Each row is a point on a landscape with many valleys, with its height.
From any point a ball takes the steepest step (drop divided by distance) to one of its 2 nearest points. It stops when none of these is lower. Distance is the straight distance between rows; heights are no part of it.
(474): [ 96 157 131 122 136 136 170 127 152 112 115 112 168  80 175 139 119  93
 100 116 105  89 149 112 110 104  61  87 136 111  84 168 177 120 112 139
 137  97 158  95 113 114 172  87  75 148 159 100 121  84 151 155 117 136
 144 114  93 121  89 116 117 109 149 104 104 172 144]  h=49.6
(379): [124 102 177  88 116  57 113 120 192 119  97 140 117 116 163 165 156 105
 150 125 195 103  64 109  89 143 177 133 145 130 122 140 163 105 173 178
  74 107 122 105 106 110 177 135 175 171 179 118 137 118  80  96  90 157
  99 113 124 135 177 158 104  69  89 162 117 195 109]  h=29.5
(117): [117 160 119  89 132 124 115 132  91 135  79 130  94 116 203 118  91 108
 138 117 126  79 140 116 137 171 133 130 115  64 138 183 190 127 175  83
  73 103 143 113 114 147 128 113  85 135 141  90 127 107 114 132 116 173
 123 176 116  88  96 177 101  76 122 165  65 132 139]  h=53.5
(101): [147 115 110  85 128 126 126 116 125 131  98  76 120  92 169 111 130  96
 122 126 138  84 115 106 154 163 174 127 133 104 102 206 171  80 131 114
 114 102 134 105 133 165 117  90  98 172 154 108 161 111 112 127 114 179
 121 141 128  81  97 187  76  57 113 113  85 154 120]  h=48.7
(358): [107 153  98 115 109  85 144 139 108 115 109 141 153 187 104 156 192 128
 101  94  79 149 163 119 148 137 129 117 145 172 121 115  88 129  61 134
 173 121 122 132 136 119  88 108 122 102 114 152  96 121 148 110 121 137
 140  84 122 102 142  37 160 118 175 114 180 135 112]  h=32.8
(793): [ 95 126 143 155 117 132 142 126 174 110 153 129 121 151 143 139 132 132
  88 119 146 158 126 175  83 118  25  62 110 122 113 152 132 169 117 104
 137  94 133  88  99 112 159 141 140 176 152  93  99 158 133 144 129  99
 104 143 123 127 121 129  80 159 182 129 130 142 151]  h=27.8
(837): [200 111 189 104 150 112 103 133 172 121  80 127 141 138 159 118 151 118
 131  85 140  96  88 145 132 132 134 126 122  88 150 145 111 170 152 154
 103 177  86 164 110 204 131 154 230  87 183 178 103 204 121  72  92 127
 121 175 151  94 131 203  72 154  99 134 144 135 149]  h=32.1
(504): [150  86 101 135 160 188 131 181  92 148 135 108 125 148 128  77  73 156
 132 152 138 166 172 132 144 132 133 114 129 116 134 162 131 153 121  77
 119 138  97 152 111 130 127 146 110 136 137 101 128 144 151 129 131 136
 168 143 175  97  93 132 155 178 128 117  98 103 149]  h=34.9
(97): [134 188  92  78 157 116 116 132  94 133 123 138 106 166 184  96 106 114
 157 131 137 122 163 124 144 182 158 134 121  93 171 147 161 147 201  64
  87 123 139 125 136 108 133  95  94 137 147  82 126 117  93 117 140 201
 145 188 134  83 139 141 147 104  96 171 101 141 151]  h=57.2
(200): [138 104 139  58 173  73  92 155 129 135 125 167 143 141 143 165 185 133
 130 131 144 115  81  52 115 163 174 148 156 148 151 123 144 113 150 177
  94 134 134 109 121 103 184 126 134 168 173 106 153 111  90 108  86 173
 138  99 117 116 224 107 117  93  58 146 135 189 100]  h=22.8
(4): [104 137 164 140 140 196  76 145 141 148 116 161 113 156 126  85  69 136
 126 161  83 131 104 143 119 136  82  94 121 105 115 125 106 162 167  90
 112 103 127 126 104 108 182 184 114 110 144  95  92 187 119 127 177  95
 108 142 130 156 125 176 141 110 126 108  46 105  92]  h=36.7
(757): [100 122 166 113 125  91 161 120 168 133  77 103 171  59 178 159 144 104
  99  69 168  90  92 114  96 128 129 125 145  82  74 173 176  99 110 184
 140  72 164  84 118 150 159 133 148 179 174 159 144 118 112 119 163 137
 110 138  99 127 116 146  80 157 116 129 107 160 124]  h=43.6
(913): [180  95 174 130 103 128 164 112 150 151 116 122 140 103 154 134 186 117
 142  92 144  92  98 116 123 133 165 151 122 170 106 129 132  99  84 123
 158 129 124 137 148 149 112  93 198 116 123 164 156 176 148  93 129  95
  68 113 122 127 113 196  72  72 123 101 101 142 121]  h=48.0
(783): [ 83 151  91 124 167 122 111 153  88 112 162 156  97 121 148 147  59 111
 162 141 119 121 179 156 118 120 165 105 148  65 142 113 100 135 170  88
  64 149 101 124  99  60 125 168 119 138 151 102  99  83 117 128 149 143
 134 130 136  76 129  90 154 171 117 125 110  78 127]  h=44.0
(262): [123 130 109 113 151 116 126 101 158 110 131  86  97 145 163 131 158 117
 147 128 135 127 109 113 139 169 163 143 124 124 101 170 152 117 139 136
 118  99 137 138 145 128 116  82 130 176 140  74 125  92  84 167 135 150
 118 147 104  73  98 128  85  45 134 108 117 138 114]  h=42.9
(63): [114 140 122 153 101 123 153 122 134 125 111 107 188 101 113 139 148 141
 119 104 123 104 179  92 132  95  95 123 147 154  91 114 158  84  42 152
 190  82 169 109 171  97 163  76 123  77 116 133 168 109 123 126 115 119
 173 102 138 156 107 129 177 167 118 129 123 124 108]  h=43.5
(952): [ 86 165 140  99 134  76  93 119 114  96 109 143  99 113 120 176 114 102
 126 153 163 151 110 140  62 115 113  57 125 144 161 112 132 142 168 146
  80 106 112  66 137  79 164 147 120 161 191  91 116 109 119 130 127 104
  94 123  97 145 193 111 155 198 133 158 124 147 100]  h=23.3
(197): [159 123 133 142  62 146 168 101 142 128 131 156 119  77  82 132 144 109
 140 120  98 104 131 143 161  88 163 181  98 197 141 107  95  84  62 135
 181 159  96 130 123 136  66 111 119  85  78 216 127 135 174  69  95  91
 126 107 104 165 124 144 141 106 116 137 165 141 156]  h=84.1
(580): [ 76 155 106 133 154 101 122 114 164 101 148 115 146 112 168 144 129  97
 133 145 152 127 188 117 121 129  76  95 165  78 108 136 161 121  94 139
 123 120 165 133 150  92 170  58  72 125 140  51 120  55 119 179 108 145
 134 134 104 116 106  85 123 109 139 122 118 141 120]  h=42.3
(603): [105 161  83 125 117 163 124 155  84 154 172 142 134  97  74 149 126 129
 131 174  96 127 171 118 102  90  92 106 157 185 157 111 120 155 144 117
 172 136 138 150 122  68 134  49  72 119  90 127 151 133 166 125 124 165
 125 106 129 196  92 105 155 106 118 167 104  99 113]  h=70.3
(141): [ 98 109 138 168  89 192 137 153  92 167 144 150 149 104 113 100  68 131
 144 137  80 117 158 167 137  71 134 122 133  93 141 154  99 113 159 110
 132 141 116 167 112 154  85 170 133 101 125 181  86 127 171 101 162 113
 107 118 123 146  76 135 148 127 156 124 115 106 128]  h=56.1
(296): [ 57 159 133 107 140  81 113 159 113  85 121 107 135 109 136 169 131 100
 129 138 133 142 115 117  91 127 153  82 165 125 123 118 114 105 137 168
 106 118 130  83 120  71 133 144 107 158 143 105 123  81 119 163 145 124
  99 105  89 135 163 105 165 158 146 104  95 101  62]  h=31.5
(244): [180 110 131 117 138 128 109 145  84 137 110  89 129 159 127  82 137 107
 120 113  93 154 140 120 116 112 147 103 145 127 124 167  98 181 144  87
 150 113 100 134 119 179  83 142 127 117 145 155 115 188 152 115 205 119
 113 138  78  81  79 136 113 119 174 106 102 136  94]  h=39.0
(447): [126 178 109 169 130 168 140  83 145 130 138 138  89 100 174 164  86 155
 153  98 108  85 118 163 137 144 135 193 104  45  91 143 140 105 156 124
 146 137 162 169 128 134 131 126 125 155 110 135 107  89 119 116 131 138
 126 122 137 153  99 157  99  40  95 105 123 103 146]  h=30.0
(831): [ 85 134 123 180 156 132 124 101 134 114 165 126  89 137  99 119 122 142
 113 156 134 166 164 136 127 130  73  93 115 132 137 102 113 140  78 112
 137  90 144 155 125 103 130 122  61 122  79  56 100 129 114 197 133  87
 113 136 141 164 131 114 151 112 158 103 106 138 125]  h=23.0
(975): [185 169  96 163 101 135 125  72 122 119 119 145  99 125 124 132 151 148
 113 101  85 144 127 130 150 143 117 189  56 159 132 132  84 165 123  95
 184 139 128 129 121 192  73 142  86 130  92 193 123 143 121 100 126 114
 150 163 100 138  96 127 125  70 146 104 203 135 169]  h=78.4
(305): [143 104 100 174 117 115 116  96 134 104 136  99 107 172 102  85 108 102
 105 141 134 150 140 107 183 152 143 181 105 101 126 111 145 120  83 166
 204 130 112 160 139 162  66 113  79 130  88 154 130  85  97 176 108 110
 170 167 127 129  93  74 158 143 113 129 188 173 131]  h=66.3
(736): [127 160 113  82 164 117  95 119 100 160 137 134 110 152 119 132 124 108
 125 141  96 126 134 108  95 175 132 139 110 169 168 139 146 160 204 100
  91 103 121  95 133  86 144 113 107 157 136 101 147 161 122 119 155 183
  97 150  90 126 145 143 128  84  92 148  93 137 111]  h=61.2
(987): [136 118  85  93 166 127 134 145 126 142 145  96 161  99 124 130 147 148
 133 138 176 125 140  68 128 175 143 187 150 152 116 136 171  75 105 161
 152 108 149 112 158 106 161  72 144 139 122 111 221 113 126 150 104 160
 167 172 157 115 130 129 136 180  60 152 122 113 149]  h=23.5
(167): [179 136 185 126 141 129 139 103 175 122  91 134 133 143 176 143 127 132
 185  88 114  87 110 174 144 147 124 168  89  80 132 128 141 157 176 129
  81 165 142 161  92 163 137 156 205 128 163 164 116 132 112  77  83 162
 147 168 175  88 137 161  72 158  84 150 169 126 135]  h=24.4
(713): [146 182 128 149 141 151 133  81 157 122 149 126  99 138 161 130 147 145
 151 116 108 109 100 120 137 162 149 187 121 104  89 112 116 116 138 102
 143 140 155 157 147 145 136  89 130 151 133 110 114  89  77 109 135 148
 128 118 112 106 132 117 104  27  92 108 148 115 114]  h=36.4
(308): [188  69 151 141 130 149 152 133 151 134 113 103 151 166  88  90 135 166
 145 137 132 134 132 134 164 128 124 178 148 140 103 126 132 113  96 147
 158 160 137 153 136 176 140 136 161 113  96 163 158 151 124 108  84 134
 180 141 137 102 142 109 120 169 135 153 202 130 141]  h=45.6
(364): [160 133 113 103 112 143 135 140 117  96 119 145 167 188 116 115 164 150
 120 128  79 129 176 126 166 132 130 126 149 175 131  96  85 153 102 100
 143 177 141 136 108 161 115 145 149 101 115 144  98 147 145  79 145 161
 171  73 127  92 167  26 151 116 165 133 197 114 121]  h=20.8
(205): [194 116 160 125 100 121 161 100 182 125 106 106 158 160 148 104 197 117
 139 118 123 142  92 160 117 118  97 135 121 154 105 171 123 181 120 124
 126 131 132  68 125 159 110  68 201 138 145 140 126 154 124  95 123 135
  98 155 130  88 101 161  38 124 170 114 149 181 177]  h=38.1
(315): [ 74 137 163 126 135 158  66 139 136 134 134 124  50 175 128 106  87 151
 129 143 141 157  95 141 104 142  97  74 128 101 126  96  82 143 167 108
  93  93 101  95 104  98 161 206  89 118 147  76 103 160  84 183 160  96
  87 122 120 153 136 151 117 124 161 101  37 124  73]  h=27.1
(741): [147 126 135 157 133 130 119 114 139 112 108  67 121 144 132  93 146 134
 131  96  98 136 121 129 121 127 105 119 145 107  74 164 102 157 137  98
 176  86 139 139 115 187 113 135 112 123 150 120  91 130 134 137 193 103
 127 139  69  84  83  94 101 101 144  85 141 135  76]  h=48.1
(96): [109  50 124  91 125 116 142 157 130 147 171 128 187 133  84 161 178 124
 109 133 149 148  83  57 112 114 149 101 174 200 105 100  90  79  97 150
 149  82 116 132 129  70 140  95 132 135 108 115 133 164 146 129 180 112
  99 102 112 133 123 100 117 129 139  95 103 135  60]  h=33.3
(444): [162 120 123  85 188  84 122 135 103 103 110  96 108 200 125 125 136 142
 108 126 134 170 141  98 118 177 134 125 137 140 145 110 148 162 149 139
 104  92 117 119 165 168 170 171 118 157 148 115 146 130 102 147 128  91
 156 156 119  99 193  81 183 202  93 156 176 148 112]  h=44.7
(733): [126 129 137 122 140 197 100 142 131 149 134 165 143 146 125 100  68 151
 122 162  85 131 106 138 119 129 118 119 103 129 129 151  87 151 193 113
  72 148  79 143 112 133 146 193 163 102 176 110  85 167 119  76 142 117
 122 124 119 139 140 187 154  89  80 121  81 109 125]  h=43.9
(824): [132 117 116 134 130 120 161 120 150 117 128  98 193  86 116 131 138 139
 143 132 161 121 146 124 125 152  96 142 139 155  96 114 155  90  70 152
 157  91 150 135 150 107 171  74 124 130 117 110 194 109 120 142 103 130
 171 141 164 126  98 140 115 191 103 120 140 122 141]  h=32.9
(928): [122 155  86 159  97 112 129  82 144 131 138 134  96 158  81 124 146 133
  90 135 117 181 119 127 153 148 114 174  77 164 159 107 128 132 101 145
 183 116 118 149 140 149  90 118  65 107  75 153 151 116  98 159 106 114
 149 157 129 158 107 100 155  92 157 113 203 154 149]  h=72.6
(40): [102 132  99 183 156 110 102 128 152 110 148 148  97 135 100 145  84 129
  86 187 200 202 177 110 139 109  82 112 128  90 185 104 160 209  87 106
 121 168 144 131 144 109 156 123  67  85  92 120 113  58  91 188 101  82
 163 184 169 204 165  55 175 181 146 163 181 141 176]  h=62.9
(261): [129 130  94  98 171 103  96 139  59 157 136 137  93 190  89 153 107 151
  80 162 153 202 133 114 120 153 123 148 115 147 169 122 146 185 149 104
 122 120 105 109 169 116 142 150  92 130 101 113 145 114 109 182 140 108
 150 164 142 135 170  67 175 171 125 179 168 124 132]  h=51.6
(654): [102 138 148 113 151  82 148 157  53 144  92 128  49 152 143 121  96 119
 148  89 158 131 123 157  98 149 169 118 103 114 163 146 154 132 165 115
 103 119 100 106 132 114 122 155 119 115 127 137 134 143 134 145 164  97
  81 158 103 158 139 185 117 148 133 154  74 120 117]  h=49.4
(883): [179  69 159 115 174  99 128 147 128 128 123  76 155 163  98 111 131 162
 117 132 170 152 143  99 161 164 127 165 170 142 126 114 153 110 100 178
 156 119 122 137 171 143 142 154 123 138 112 143 180 135 121 134 103  99
 184 153 127  90 147  90 176 206 102 150 198 154 115]  h=35.8
(152): [105 107 129 123  89 113 162 128 128 126 170 109 145 113  61 144 159 137
  94 114 111 147 100  89 130 113 152  95 155 214  91 115  87  86  83 128
 143  79 112 140 116  96  79 118 103 109 122 132 145 148 134 126 174  91
  87  97 108 143 105 103 131 100 155  64 119  93  55]  h=44.9
(457): [ 91 120 165 133  89  89  97 131 110 126 147 137 152  68 106 180 115 109
 165 109 136  93 148 130 109  82 160  96 135 151 167  72 142  73 136 112
 116 152 136 123 156  88 104 117 178  89  86 129 141 139 175 129 120 130
 102  71 150 146 168 141 172 165 127 146 103  94 111]  h=67.6
(609): [107  69 100  76 138 115 128 156 104 159 164 118 157 117  80 151 148 124
 116 188 155 140  94 105 100 147 135 118 199 177 114 131 107  86 121 153
 119 118 131 148 117  76 176 117 114 164 129  92 145 156 171 143 159 142
 101  95 132 136 142 103 116 158  89 126 109 112 105]  h=21.4
(16): [133  97 190 118 115  79 102 139 115 125 132 138 126 130  86 132 126 131
 149 120 143 106 128 123 112 112 170 106 131 169 150  43 131  78 142 149
 110 145  97 153 142  94 110 179 154  90  79 139 144 170 150 135 100 103
 108  75 134 148 202 148 175 145 103 156 121 126  88]  h=62.1
(352): [122 120 145 185 106 145 141  90 133 127 147  78 103 128 107  94 141 170
 120 134 129 150 129 109 141 161  98 113  94 142 133 121 132 123  96 113
 185  69 141 166 131 134 114 102  71 123  73 109 134 178 115 206 143  67
 100 158 123 188  76 166 122  96 161  94  81 150  97]  h=7.9
(338): [ 98 137 175 111 107  89 130 103 186 128  98 114 152  93 176 178 154 107
 145  99 145  90  97 133  88 126 136 128 137 116  83 137 160 100 145 181
 113 114 149 110 153 121 157 140 152 187 162 145 127 104  94 112 121 154
  97 135 108 118 157 127  90 111 107 139 127 139 103]  h=36.5
(347): [ 95 114 117 141 130 121 104  99 122  95 177 158 106 176 118 144 101 150
 126 141 158 182 125 173 137 144 103 120 111 112 157 112  97 130 163 103
 100 145 119 119 106 124 125 175 160 144 115  93  92 123  98 163 137 123
 154 117 158 110 183  91 127 158 160 134 186 117 148]  h=3.0
(306): [ 80 121 146 136 164 146  68  99 134 103 183 131  91 189  94 140  95 140
 126 165 153 161  89 156 117 151 115  87 126 112 133  91  79 132 163 122
  87 102 105 128 132 122 156 208 146 125 138  37 107 117  74 168 137 116
 109 101 151 126 184 122 137 125 152 104 122 105 105]  h=15.2
(350): [143 186 123 133  88 136 143  92 129 135 124 164 116  99 115 147 162 130
 119 109  82 131 158 174 134 137 113 181  54 192 155 123  87 151 124 128
 141 138  94 110 131 159  80 152 140 109  94 182 108 155 163  78 114  99
 117 104  92 162 116 148 133  65 158  98 173 142 146]  h=82.6
(858): [187  89 131 178  91 154 151 110 159 116 116 139 142 124 115  75 114 137
 165 114 120  84 106 150 199 108 160 215 139  88 118 108 132 106  81 150
 175 185 153 160 118 200 101 126 156  81  66 195 148 106 122 110  83 158
 177 134 150 116 117 104 103 132 116 136 197 136 166]  h=53.9
(836): [ 99 156 105 132 105  83 135 159  98 118  88 133 167 156 102 168 166 153
  99 118 123 169 166  88 132 111 106 108 145 163 155 112 120 123  50 156
 184  97 149 116 168  51 130  78  93  91 127 136 137 121 159 129 117 122
 138 101 120 129 139  56 215 173 136 135 137 115 100]  h=45.7
(647): [ 93 179 110 108 168 120 103 168  82 100  99 139 111 129 158 129 113 100
 133 139  85 130 120 111 133 118 169  90 155  93 130 131 120 132 156 124
  82 138 121 103 103  77 124 153 100 173 161  77  99  71 129 148 137 153
 113  96 122 103 163 115 184 148 132  88  84 111 104]  h=38.3
(855): [216 129 124 105 135 173 100 129 112 128 113 137 133 174 134  89 189 162
  94 102 108 152  89 131 142 152 123 130 125 169 122 156  88 187 142  88
 131 146 133 120 109 221 111 152 182  96 135 130 131 213 164  88 147 151
 132 117 123 112 166 112  75  88 157 114 174 147 158]  h=20.6
(260): [ 85 159  89 153 130  92 136 124 137 121 166 142 111  79 100 167  95 114
 113 141 120 143 129 133 135  92 144 145 121  84 109 100 113  99 119 166
 139 167 104 140 133 100 123 120  95 161 115 136 143  71 112 157 120 132
 148 126 129 132 108 105 160 141 116 116 169  67 127]  h=62.4
(420): [ 65 154  82 165 153 139 102  87 161  99 180 146 129 148 141 145 146 139
 111 157 118 154 179 135 117 147  59 108 133  95 136 116 100 157 117 110
 123 119 168 155 123  83 172  70  79 117 116  40  84  94 107 174 127 144
 132 147 154 136 130  78 125  88 155 101 136 111 153]  h=33.9
(668): [196 112 166  98 125 138  85 133 122 115  91 114 125 146 128  88 184 102
 105 103 111 132  59  94 108 129 161 113 160 134 109 170  84 178 149 114
 137 156 121 124  93 226 118 135 174 102 178 153 135 204 132  70 196 110
  94 131  63  86 127 129  80  72 138 109 113 157 115]  h=30.3
(162): [137 170  79  84 152 170 139 131  85 151 148 156 126 106 120 140 144 130
 123 188  88 130 160 109 108 144 111 129 106 196 159 133 120 174 164 123
 105 147 134 101 135  92 139  82 106 142 131  91 151 142 143 103 127 181
 141 122 109 159 125 129 150 119 111 136 125 105 152]  h=65.2
(576): [127 112 185 134 157  55 124 130  77 114 104 144  71 173  99 112 127 135
 147  96 151 124 108 140 117 146 192 119 105 133 170 100 100  96 155 123
 113 150  81 153 113 145  82 187 145 103 100 150 136 155 128 141 157  93
  88 106 134 150 163 160 137 125 128 133 121 152  85]  h=55.8
(21): [ 82 149  56 170 132 158 150 152 153 113 165 156 113  61 126 114  62  97
 120 143 131  95 181 104 166  64 121 186 112  64 150  96 149 144 103 140
 149 172 144 152  86 121 117 124  53  85 109 159 118  37 122 144 108 138
 178 147 191 176  41 102 144 141 113 143 117 137 211]  h=66.4
(577): [131 117 134 142 129 137 140 143  70 149 106 143  77 155 159  91  80 139
 147 110 148 147 161 162 117 151 120 108 121  97 143 148 163 144 124  90
 124 112 123 128 137 125 128 138 126 151 110 106 131 144 146 158 156 111
 110 148 137 140 118 184 135 160 133 146  85 144 147]  h=43.4
(667): [125 149  79 127 142 124  96 143  89 146 154 143  99 181  80  96  69 139
 108 186 183 217 134 112 141 145 127 137 138 101 175 114 162 184 144  88
 143 149 134 125 162 100 138 110  91  96  67 126 121  65  98 185 135 103
 149 144 150 185 154  62 178 144 132 207 162 129 139]  h=57.1
(542): [154  82 170 151  42 138 152 129 143 180 156 164 174  81  50 105 135  90
 132 156 128  98 116 139 130  71 131 128 114 199 139  84 113 115  81 139
 146 152 102 154 117 101 108 124 131 117  95 199 136 185 149 107 110  68
 131  97 117 190 111 171 111 139 137 166 163 126 119]  h=78.7
(323): [ 94 124 154  95 115 125 121 136 141 133 134 143 122 145 130 159 120 119
 116 136 142 129 105 145  68  94  95  69 101 144 154 128 107 161 173 135
  83 110 107  84 125 110 154 173 151 165 192 124 103 170 124 121 146  94
 102 137 110 131 151 150 112 166 131 150 123 145 128]  h=15.0
(519): [176 148 155 127 103 130 141 102 183 135  91 147 127 134 184 117 154 133
 171 116 118  98 116 172 129 142 127 157 106 123 143 150 145 157 160 127
  80 132 153 112 116 149 110  89 199 151 152 125 108 109 112  83  77 175
 105 158 148  89 119 162  72 108 120 140 146 153 168]  h=30.4
(446): [162  94  98 123 166 166 160 183 124 122 121 137 122 139 163 101 116 171
 148 104 118 152 171 147 152 141 150 122 110 124 135 154 101 173 158 113
  70 186 124 136  91 141  98 177 169 136 166 153 106 141 154  82 117 156
 181 141 169  59 117 118 135 179 172 109 152 109 150]  h=26.0
(282): [104  62  98  94 143 120 151 176 135 139 144 115 159 119 131 144 135 116
 109 154 156 140 104 133  89 116 133  92 160 144  94 177 113  95 130 154
 115 118 117  92 100  91 148 132 132 196 156 107 144 137 169 139 170 144
 128 109 124 107 142 145  71 152 107 110  65 121 138]  h=9.9
(310): [ 92 116  88 158 111 176 151 152 100 159 144 169 107  84 124 114  56 127
 134 143 100  92 179 141 141  85 133 164 110  89 138 124 137 139 146 131
 141 139 114 150 102 154  87 139  78 110 107 192 113  78 148 127 124 130
 156 143 153 186  51 137 145 155 115 163 106 127 153]  h=62.0
(7): [149 123 172 127 125 149 125 130 133 120  96 117  93 129 154 124 147 129
 127 122 117  87  76 120 116 141 168 137 110 154 102 143 128 113 136 145
 111 131 102 126 141 151 110 146 161 133 163 125 149 164 126  98 139 126
  63  78  95 146 153 188 136  54 113 105  64 140  90]  h=55.0
(705): [106  73 176 164  42 107 137 115 122 166 175 163 179  68  82 148 127  70
 141 132 148  86 144 147 121  62 128 106 129 162 159  87 155  66  95 130
 133 163 134 138 139 100  94 144 134  96  85 192 125 180 166 116  96  98
 121  97 134 173 115 176 159 174 172 156 116 106 127]  h=73.5
(600): [ 98 168 141 168 128 133 134  97 130 113 146 137 109  85 182 180  98 122
 150  90 134 103 133 179 166 127 165 156  93  30 124 132 153  76 158 106
 102 157 174 143 111 127 131 176 182 146 124 146  87  75 137 136 113 156
 133 120 169 127 144 154 137 113 126 114 122  73 194]  h=22.2
(422): [ 88 151 115 135 109 134 135 110 130  97 154 116 104  90  81 164 121 139
 117 137  80 142 108 135 138  88 138 138 113 164  93  92 105  96 127 131
 128 139  99 160 120  99 104 132  88 140 105 160 130  96 118 122 130 114
 106 101 105 169 122 112 167  73 125  80 140  81  64]  h=55.4
(842): [149 112 144 125 106 214 123 157 118 188 143 186 171 137 109  85  85 143
 138 142  91 123 146 150 122  96 136 120 118 139 143 152 101 132 154 123
 111 165 110 152 113 166 107 150 167  93 128 164  95 173 193  84 144 114
 129 118 117 143 134 149 151 127 123 147 120 107 150]  h=50.4
(951): [130 110 120 192 100 105 124  79 144 134 113 132  99 133 127  92 108 139
 139 141 137  98 103 137 182 139 156 207 116  57 120 102 143  92 103 167
 208 148 148 170 138 189  86 116 106 115  79 189 134 102 104 143 125 120
 135 142 121 133  98 100 119 117 101 168 168 138 129]  h=60.3
(710): [137 164 128 121 120 174 153 129  97 141  68 104 175  82 157 115 123 102
 115 121  76  59 158 111 123  96  92 114 132 125  97 142 179 109 117 114
 122  67 152 107 176 140 127 108 100 118 149 136 132 102 155 106 119 135
 123 105 104 134  66 160 111  98 132 117  81 141 139]  h=56.6
(349): [113 136 129 155 144 113 130  98 145  83 144 148  89 140 172 121 116 156
 164 104 150 146 130 178 148 132 150 130 100  57 130 107 128 109 151 114
  93 162 147 157 109 136 138 156 178 137 137  96 102  84  94 144 117 145
 159 123 183  96 166 129 124 148 130 112 149 115 173]  h=14.0
(823): [ 84 177  99 133 112 115 131 173  94 129 166 107 108  99  87 122 129 157
 124 130 121 130 145  99 134 124  81 111 159 119 142  92 156 130 148 124
 189 106 153 150 129  55 126  54  56  91  64 121 156 135 136 189 127 138
 116 136 113 198  82  92 180 115 136 168  83  90  58]  h=76.5
(64): [113 164 135 131  89 154 124 135 103 149  89 133 175  80 148 160 134 122
 154  99  81  59 140 117 126  86 108 134 142 126  97 109 154  82  91 143
 165 104 167 122 170 134 136 125 133 103 114 170 130 125 160  99 117 129
 128  92 111 160 111 142 143 123 102 149 112 119 119]  h=53.8
(195): [202 106 104  95 109 153 135 122 144 108 120 112 173 183 115  92 157 124
 113 118 106 156 135 142 147 126 103 119 154 188 107 144  87 188  89  74
 138 140 138 122 125 214 108 146 148  89 129 149 106 152 150 108 157 115
 155 119 117  71 138  58  91 141 182 124 198 136 158]  h=8.0
(406): [153  94 115 107 155 173 161 186 123 143 102 105 148 116 167  92 128 109
 121 119 122 121 139 125 133 101 111  94 160 127 126 190 120 144 136 147
  49 169 103  86 118 150 120 127 171 157 195 131 118 149 159  90 109 158
 131 116 141  47 121 166 110 169 146  98  98 113 166]  h=16.6
(922): [210  89 198 117 128  97 129 137 162 141  77  98 159 117 173 157 192 111
 161  89 155  86  81 125 140 142 180 165 128 136 129 134 128 148  97 156
 125 160  99 135 140 188 130 135 228 104 144 172 154 163 130  95  91 132
  96 150 176 100 123 202  59 126 119  89 147 130 140]  h=39.9
(212): [125  94 107 126 149 185 146 159 134 134 122  92 189  86 149 107 112 108
  98 160 142 118 110 127 118 118 112  58 147 118  85 168 142  77 108 152
 100 124 135 109 122 131 152 123 147 175 169  92 146 123 167 141 116 148
 143  84 149 109 129 166 112 172 127  85  55 112 158]  h=4.0
(138): [176 128 172 140  81 125 163  94 180 131 115 108 148 163 138 130 175 141
 117  94 157 152 102 168 111 116  64  82 112 142 125 143 122 191 104 101
 163  88 111  95 138 132 145 124 155 145 158 119 120 196 121 125 123  94
  94 154 137 135  83 178  34 163 193 127 139 166 160]  h=41.5
(341): [136 119 118 103 178  93 119 131 139 149 135 142 148 109 126 160 175 166
 140 145 181 146 103  90 114 178 147 167 157 174 137 117 151  93 136 188
 129 129 148 113 165  89 172  84 176 147 137  79 197 109 107 122 110 151
 138 134 139 120 208 110 133 144  68 162 146 145 147]  h=15.1
(442): [ 98 153  92 173 138 123 138 124 135  97 161 121 101  70 115 132  87 120
 128 134 139 118 137 137 171  63 153 155 128  55 130 101 141  80 109 151
 129 163 146 150 132 122 115 122  84  98  98 137 136  44 124 167  82 130
 194 118 176 145 120 106 187 164 120 122 151  65 172]  h=67.5

Call two points neighbours if one is among the 2 nearest of the other. Go from one point of each pair to the other, from neighbour to neighbour, staying as low as possible. Name the highest point that can't be avoided.
(883), (341) | (928)
(167), (323) | (138)
(195), (352) | (474)
(195), (341) | (836)

For each start below, name the point where the ball stops.
(162) | (347)
(21) | (347)
(442) | (212)
